Points on a hilly landscape, in no order, each with its height.
From any point a ball rolls to the lowest of the 5 points nearest to it. It stops when none of these is lower. Distance is the straight distance between rows; heights are no part of it.
Pavov h=726: [ 4 32 -6  1 -4 12 -2 -4  3 -2 -5]
Dekik h=604: [ 14 -18  12   3 -37  20   5 -31 -20 -55  29]
Sokel h=357: [  5 -20  14   0 -18   9  -1 -29 -23 -44  32]
muvat h=358: [  3 -10  15   1  -9  11  -3 -22 -21 -35  31]
Mesu h=372: [ 16   9  13   4 -19  36   1 -18 -14 -32  24]
Zabu h=378: [-15 -20  19  -5  15 -26  -9   1 -21 -27  22]
sibu h=290: [-1 23  2 -1 -1  1 -2 -1 -5 -8  3]
biv h=445: [-25 -21  20  -7  14 -46  -2  23 -16 -14   5]
gef h=393: [-10 -30   5  -7   6 -22   1  19   3  38 -29]
Milu h=374: [-18 -34  18  -8  12 -26 -11  -9 -27 -38  26]
boge h=316: [ 17   1 -29  16   6  24  11   5  41  43 -16]
Tud h=304: [  0 -22 -17   2  20  16  12  14  29  56 -21]
Lubob h=507: [ 2 21 -2  0  1 -6 -1  1  0  1 -8]
rebu h=492: [ -2  18   6   1   4  -5  -2  -1 -10 -12   9]
zav h=376: [ -5 -15   3  -4   1 -27   2  16   1  25 -27]
nolim h=424: [-20 -39  -1  -6  19   2   1  21  17  58 -26]
Rar h=562: [-15  -4  14  -4   9 -31  -2  13 -14 -10   2]
velin h=605: [ -9  -1  12  -5   9 -26  -2  11 -16 -14   7]
mani h=209: [  6  37  -7   0 -10  27  -2 -10   2  -8  -1]
topaf h=307: [ 15  -3 -28  12   4  18  10   6  34  41 -17]
Katol h=340: [-10  -9  11  -5   6 -35   3  18  -9   6 -11]
Fupal h=255: [ 11   1 -25   8   1   7   6   2  26  33 -22]
Fis h=422: [  0   5  -1   0   1 -20   0  10   2  13 -18]
Pezal h=514: [ -7 -15  15  -4   5  -8  -7 -11 -23 -31  31]
nav h=415: [  3   9  12   1  -1  13  -4 -11 -15 -25  24]
lavo h=379: [  9  -4  14   1 -15  21  -2 -22 -19 -34  31]
Sed h=318: [ 11  14 -24   7  -1   7   3   0  22  20 -19]
Pum h=92: [-17 -18  16  -7   6 -42   0  23 -12   2  -9]
zaki h=339: [-11 -17  11  -7   3 -38   2  22  -6  18 -20]
sur h=499: [  0  19   9  -1   3   7  -5  -7 -11 -16  14]
Fufa h=193: [ -5 -21  15  -5  -6  -2  -5 -23 -25 -39  31]
vava h=280: [  9  31   3   1 -11  36  -3 -13  -8 -19  11]
Robus h=447: [-19 -32  -6  -6  29  12   8  24  26  64 -21]
Reg h=433: [  5  15 -15   3  -3  -4   0   2  14  17 -19]
lagi h=338: [ 21  29 -37  14 -12  34   7  -2  43  24 -12]
Nefug h=396: [ -7 -29   0  -5   6 -13   2  18   8  43 -30]
num h=385: [ 12  30 -27   5 -10  20   3  -5  27  13 -14]
fimo h=380: [-27 -34  19  -9  18 -40 -11   8 -26 -33  19]
Sokaz h=728: [ -4   4  14  -1   7  -6  -6  -2 -17 -23  19]
piv h=434: [  6  -1 -14   2   1  -7   3   6  15  28 -24]
Sol h=439: [  0 -17 -10  -1   6 -10   4  11  12  38 -31]
benus h=120: [  9  37  -4   0 -11  40  -1 -12   2 -16   5]
rud h=329: [ 23  18 -37  18  -6  30  10   1  45  36 -11]
zir h=454: [ 2 27  3  1 -1  8 -2 -4 -6 -9  5]
maf h=390: [  8 -21  14   1 -30  14   0 -33 -22 -47  32]
Loka h=430: [-13  -9  16  -6  13 -27  -4   8 -18 -20  13]
rer h=622: [  8  39 -18   3 -13  29   0  -9  17   1  -8]
voner h=391: [ 13   0  15   3 -19  29   1 -21 -18 -36  28]
Busu h=676: [ -2 -26 -11   2  19   8   9  14  24  54 -24]
kaz h=368: [-13 -31  16  -7   3 -18 -11 -15 -27 -37  30]
Pibif h=420: [-18 -18  18  -7  14 -37  -4  15 -16 -15   9]
debov h=330: [  9  21  10   2 -12  34  -1 -15 -14 -24  19]
Zopi h=95: [ -6  10   8  -2   6 -17  -1   7  -9  -8   3]
Zed h=423: [ -3   1   5  -4   0 -26   0  14  -4  10 -14]
Madi h=399: [ 10  25 -20   3  -6   8   0  -3  19  13 -18]
Luz h=475: [  3   4 -10   0  -1 -12   1   7  10  18 -23]
vel h=563: [ 11  41 -25   3 -13  32   1  -7  26   5 -10]
los h=655: [ -4   7  11  -3   6 -10  -5   2 -15 -17  13]
Sivob h=327: [ 19  16 -33  13  -3  22   6   0  39  30 -17]

For each start below, name the point where the ball stops.
voner => benus
zav => Pum
Pibif => Fufa
Loka => Fufa
fimo => Fufa
Reg => Fupal

Call two points neighbours if one is among the 5 nearest of the other. Go from one point of each pair to the other, from neighbour to neighbour, staying as low as possible. Name the highest point that can't be avoided.
Fupal / Fufa => nolim
Pum / benus => Pibif
benus / Fufa => lavo
Fupal / Tud => topaf
